Each row is a point on a tangle of strands that fork and nearly touch. The rows are in no order.
In the rows, zero is written as 128.
Points whose rows are less than 90.8 apart are linked; no others are. Some points are linked to none.
<662>: [135 123 102 113 136 117 129 144 144 129  52 142 140 150 145 115 138 109
 171 179 133 132 123]
<695>: [125 162  89 108  99 176  96 164  87 110 126 114 170 121 156 153 134 124
 141 155 144 124 174]
<300>: [104  98 115 188 121 153 158 113 185  86 117 148 141  81 137 133 132 112
 103  81  88 114 190]
<1040>: [117 118 109 150 115 189 127 130 169  56 118 118 118  79 147 139 112 116
 148  95  93 107 212]
<584>: [120 151 127 186 135 111 126  74 150 146 122 114 126 121 138  89 139 158
 149  95 146 155  91]
<387>: [146 135 136 138 122 151 129 143 153 135 110 160  83 132 132  95 134 172
 191 123 156 160 110]
<458>: [165 132 139  20  96  81  97 134  60 119 145 111  94 146 120 160 127  86
  91 165  88 117 143]
<585>: [197 127 163  69 132  96 117 121 133 171  93 142  47 164 122 120 147  99
 163 171 182 129  85]
<265>: [170 153 145  56 139  88  83 109  82 177 131 113  46 150 107 112 142 132
 112 167 156 133  95]
<537>: [148 139 126  84 124  78 104 129 102 154  99 152 127 136 140 135 155 104
 135 180 151 107 100]
<638>: [167 127 145 121 130 127 126 118 154 157 101 160  73 137 138 102 153 153
 183 140 163 141  85]
<41>: [120 126 130 123 139  89 106 113 122 117 173 125 150 104 121 169 145 125
  72 119 103  84 125]
<775>: [127 129 139 141 135 123 108 104 102 125 194 129 120  95 126 172 135 140
  85  95 109 117 139]
<213>: [103 149 110 178 159 148 142 103 166 104 143  98 147 136 112 132  86 127
 124 106 106 136 149]
<795>: [121 126 112 141  79 170 126 147 146  88 107 151 101  77 149 104 150 172
 183  86 124 139 165]
<655>: [105 144 124 180 105 191 124 124 124 103 166 114 138  99 142 136 126 162
 132  59 140 146 158]
<76>: [ 83 121  67 180  91 159 144 172 156  95  61 155 166  97 161  74 146 116
 134 123 129 148 165]
<559>: [130 162 146 158 104 167 139 127 140 134 124 139 101 130 122  72 131 192
 196  96 161 177 111]
<1014>: [123  91 145 172 165 119 170 123 185 143 143 138 158 126 116 140 136 142
 110  94 103 117 115]
<865>: [124 170 120 145 101 159 120 137  94 145 149 134 137 143 137 119 119 179
 163 124 167 161 105]
<588>: [ 91 122 120 189 151 167 171 124 190 102 144 115 157 130 121 137  94 125
 111  89 112 119 179]
<746>: [ 98 103  67 171 102 152 134 163 145  92  70 145 170  97 167 102 148  91
 118 126 117 116 169]
<293>: [134 149 100  96 102 144  90 147  88 101 108 129 166 129 154 153 135 100
 140 177 121 112 163]
<252>: [153 106 130  90 140 107 117 115 144  79 140 110 108 133 120 164 102  85
 122 135  65 107 171]
<32>: [ 99 155 114 200 103 113 134 102 133 134 112 128 143 119 155  87 134 155
 151  81 143 147 102]
<120>: [103 125  98 147  71 165 140 155 152  82  71 161 104  71 162  90 150 145
 171  96 127 126 168]
<635>: [128 138 127 166 159  77 117  70 151 154  91 110 117 120 150  91 160 123
 144 120 150 131  73]
<945>: [101 177 110 154  81 192 124 155  94 120 138 128 154 123 145 120 118 170
 174 101 159 167 134]
<187>: [163 100 145 103 141 117 126  84 159  85 149 111  83 121 111 153 117 104
 126 119  52 127 163]
<768>: [145  89 165 132 172 116 148 125 166 149 172 138 123 127  92 152 124 142
  99 108 100 131 105]
<570>: [135 107 181  94 173  58 120 120 121 186 142 124 106 139 109 135 154 137
  88 156 162  90  51]
<762>: [ 68 124  95 217 107 158 169 127 174 111 113 137 173 108 142  91 115 127
 120  63 118 141 145]
<96>: [121 129 146 175 130 172 149  99 184 111 140 124 103 117 119 100 119 182
 163  85 113 152 144]
<654>: [177 141 139  30 120  84 101 107  77 120 118  98  71 167 122 142 132  76
 130 166 101 139 119]
<107>: [164 104 138  66 122 114 124 131 126  78 116 108 121 149 131 162 106  65
 140 173  73 122 153]
<774>: [120  87 118 169 135 100 165 134 167 156  71 147 150 122 144 102 146 120
 131 123 134 127  92]
<251>: [144  97 111  98 139 114 148 158 148 120  59 139 145 155 130 125 124  79
 169 182 100 119 135]
<6>: [ 87 130  87 173 108 195 140 165 129  91 113 116 177 101 150 131 108 101
 126 109 134 119 193]
<859>: [116 158 127 131 101 154 142 153 103 165 121 146 157 154 121 108 119 159
 177 143 171 159  92]
<175>: [160 122 138 114 127  96 123 135 130 164 105 170  92 141 144 128 160 123
 156 147 161 119  87]
<69>: [128 119  83 105 105 142 113 165  99  94  87 135 195 118 155 144 125  77
 139 178 113 103 182]
<1011>: [102 126 118 142 163 102 136 128 143 166  88 114 163 160 133  97 128 125
 149 161 162 135  73]
<980>: [106 121 129 119 146  54 105 125 119 118 140 120 178 109 124 153 144 106
  70 150 104  73 114]
<728>: [145 124 121 111 134 174  99 134 111  76 171  95 118  99 130 187 116  76
  86 103 114  86 229]
<786>: [143 124 154  35 162  63  98 121  84 143 128  89  87 161  95 133 119 111
  93 191 112 115  96]
<907>: [133 121 119 118 120 189 115 126 136  55 144 106 105  86 136 172 115  98
 121  95  93 102 228]
<372>: [130  94 120 165 122 137 144 120 166  92 106 145 125  96 145 124 139 124
 141  94  87 109 164]
<958>: [120 130 156  91 170  99 124 120  93 180 197 109 101 159  69 108 108 180
  54 137 122 145  89]
<88>: [102 121  89 157  91 149 152 159 152 101  63 176 131 102 158  85 157 138
 157 115 128 134 145]
<781>: [157 108 157 121 154 134 133  91 153 115 179 121  82 117  90 140 126 146
  98 108  69 141 156]
<38>: [153 147 162 130 163  87 110  77 109 180 166 123  87 124 107 104 154 170
 112 117 162 145  67]
<1064>: [189 105 151  87  99 117 129 113 118 118 112 158  45 127 145 133 156 118
 172 122 120 148 125]
<707>: [122 158 113  79 139 154  99 150  83 137 162 119 138 148 119 152 115 136
 119 163 126 128 140]
<409>: [ 72 132 109 210  80 154 174 149 121 134 140 137 209 137 131 120  96 128
 103  69 135 135 128]
<450>: [ 85 148 139 154 158 184 150 165 123 104 192 112 165 133 101 180  75  92
  77 106 163  89 191]
<199>: [140 125 165  59 192  61 101 109 110 154 155  70  76 150  76 120 125 149
  75 177 121 122  90]
<72>: [148 132 147  90 162 124 123 129 105 168 199 131  97 162  77 134 110 174
  91 130 129 156 110]
<390>: [ 72 131 113 183  90 144 170 160 109 143 133 134 212 154 125 124  75 116
 131 108 152 147 103]
<1042>: [128 129 138 107 136 163 100 147  98  83 188 109 136  91 117 191 109  99
  64 112 126  87 206]
<923>: [168 156 139  51 137 101  94 129  81 179 120 129  85 173 109 124 141 127
 139 196 162 137  99]
<179>: [129 149 158 160 142  98 123  65 137 170 144 113 105 126 119  84 143 164
 134 108 171 156  66]
<117>: [109 144  99 128 116 147 140 159 115 157  99 148 183 168 140 114 127 146
 162 161 158 135 101]
<1006>: [121  92 146 168 150 100 155 116 164 156 108 134 158 124 141 122 144 129
 110 112 116 131  90]
<834>: [ 92 145 132 144 147 118 148 128 122 173 111 113 188 167 117 100  95 134
 135 151 170 127  63]
<1012>: [154 129 128 130  96 163 118 138 117 103 135 152 101  98 149 139 149 152
 164 112 123 141 149]
<890>: [112 149 136 175 112 171 144 122 157 106 141 131 102 104 124  75 121 204
 178  86 134 172 137]
<647>: [157 140 144  95 174  78  91  64 132 145 113  91  78 138 121 116 140 122
 120 151 139 126  83]
<429>: [ 90 113 111 183 112 108 167 149 117 171  98 150 195 139 153  97 135 118
 128 110 152 137  73]
<421>: [130 110 167 118 162 130 141 136 129 152 203 134 114 144  69 155 109 164
  72 128 105 123 122]
<582>: [ 99 147 146 140 135 151 130 152  97 123 225 124 159 116 106 182 108 124
  43  87 135 100 157]
<268>: [107 110 127 164 157  94 154 125 164 180  61 125 164 140 146  90 135 116
 131 139 172 134  66]
<1031>: [ 86 128 111 210  92 135 168 110 143 120  98 122 168 116 138  84 122 155
 126  61 135 157 109]
<343>: [181 115 141  90 123 142 119 137 135 137 138 150  78 143 125 145 133 140
 159 137 116 143 120]
<873>: [139  98 127 129 116 157 139 130 166  85 131 137 112 105 133 152 128 122
 136  99  77 112 178]
<858>: [174 121 131  75  72 125 118 139  99 103 111 176  69 119 160 151 165 119
 172 128 133 132 136]
<922>: [160 144 156  71 146 115 111 124 114 197 110 130  81 175 114 117 133 120
 155 190 191 123  72]
<166>: [119 140 136 121 119 160 102 148  71 110 206 125 138  97 115 193 128 126
  53  88 130  98 177]
<667>: [120 128 128 173 164 139 136  92 183 117 132 109 119 128 119 118 117 145
 143 108  94 149 131]
<515>: [164 134 119  94  80 162 110 154  90 104 115 159  98 103 160 149 166 130
 162 119 135 137 154]
<875>: [ 95 175  95 141  95 196 103 165  94 106 143 115 164 110 144 144 115 144
 149 121 163 132 168]
<664>: [109 113  80 142 104 151 128 161 135  74  92 136 181  94 159 132 125  69
 118 149 108  91 202]
<814>: [150  97 120 122 128 116 140 156 144 140 107 163 142 128 150 145 145 115
 140 138 112 113 125]
<331>: [ 88 124 110 168 110 171 158 169 125 151 116 144 197 163 134 132  95 137
 149 138 149 137 127]
<690>: [150 132 151 128 156 130 115  78 140 147 201 107  98 124  96 131 121 173
  95 100  96 147 132]
<104>: [121 129 169  81 189  66 108 106 112 183 167  81  99 159  73 101 121 179
  70 161 140 128  64]
<262>: [169 115 160  88 147 117 132 135 131 154 145 153  85 145 108 145 134 146
 129 152 128 148  96]
<882>: [ 76 107 108 213 120 175 182 141 187 103 112 142 158 105 145 111 112 123
 108  81 103 123 176]
<979>: [143 124 130  76 121  57 101 131  87 119  98 123 158 136 143 148 150  76
 123 197 122  92 112]
<843>: [169 136 145  23 136  63  99 104  84 137 115  95  76 170 109 130 126  89
 116 196 128 120  95]
<394>: [192 143 149  71 139  86  99  78 110 145 132 111  45 140 124 122 137 119
 138 152 133 143  96]
<566>: [162  89 118  82 110 122 151 142 139  83  78 124 121 154 136 144 115  58
 170 173  80 118 162]
<648>: [106 145  95 126 121 135 126 148 140 132  85 139 169 152 148 111 129 121
 163 175 145 134 128]
<460>: [124 100 129  99 136  45 111 134 108 119 118 123 165 116 124 148 133  84
  93 187 109  75 117]
<19>: [151 118 149 131 169  67 106  80 149 154  80 103  97 120 137 108 155 109
 129 139 150 121  77]
<701>: [ 84 146 138 161 131 147 140 139  92 138 199 120 180 130 107 158  95 145
  83  86 142 122 125]
<154>: [ 67 144 122 164 128 125 163 142 113 155 126 110 219 167 111 121  87 118
 115 136 147 132  86]
<304>: [139 145 140 158 129 136 121 100 130 135 187 131 112 106 120 136 138 163
 112  77 122 151 130]

A fork is a point with three links, a tip a point with one. Leave the first point through the second and follow the links. Name the first fork or tip that comes.
<701>, <582> => <882>
<654>, <843> => <390>
<343>, <1064> => <117>
<72>, <958> => <458>
<873>, <1040> => <701>

Follow the links from the first point to the second, and from the first to the third. Name the last point that the two ways share.
<1040>, <213>, <1031> => <882>
<187>, <72>, <76> => <117>
<865>, <268>, <175> => <117>
<701>, <96>, <1031> => <882>
<387>, <38>, <923> => <584>

A fork is a point with three links. Follow the links from the first point to the second and name the forks in between, in order.
<585>, <667> => <584>, <882>
<701>, <387> => <882>
<409>, <566> => <390>, <117>
<1012>, <1011> => <117>, <390>
<907>, <923> => <882>, <584>
<695>, <781> => <117>
<394>, <762> => <584>
<786>, <117> => <390>
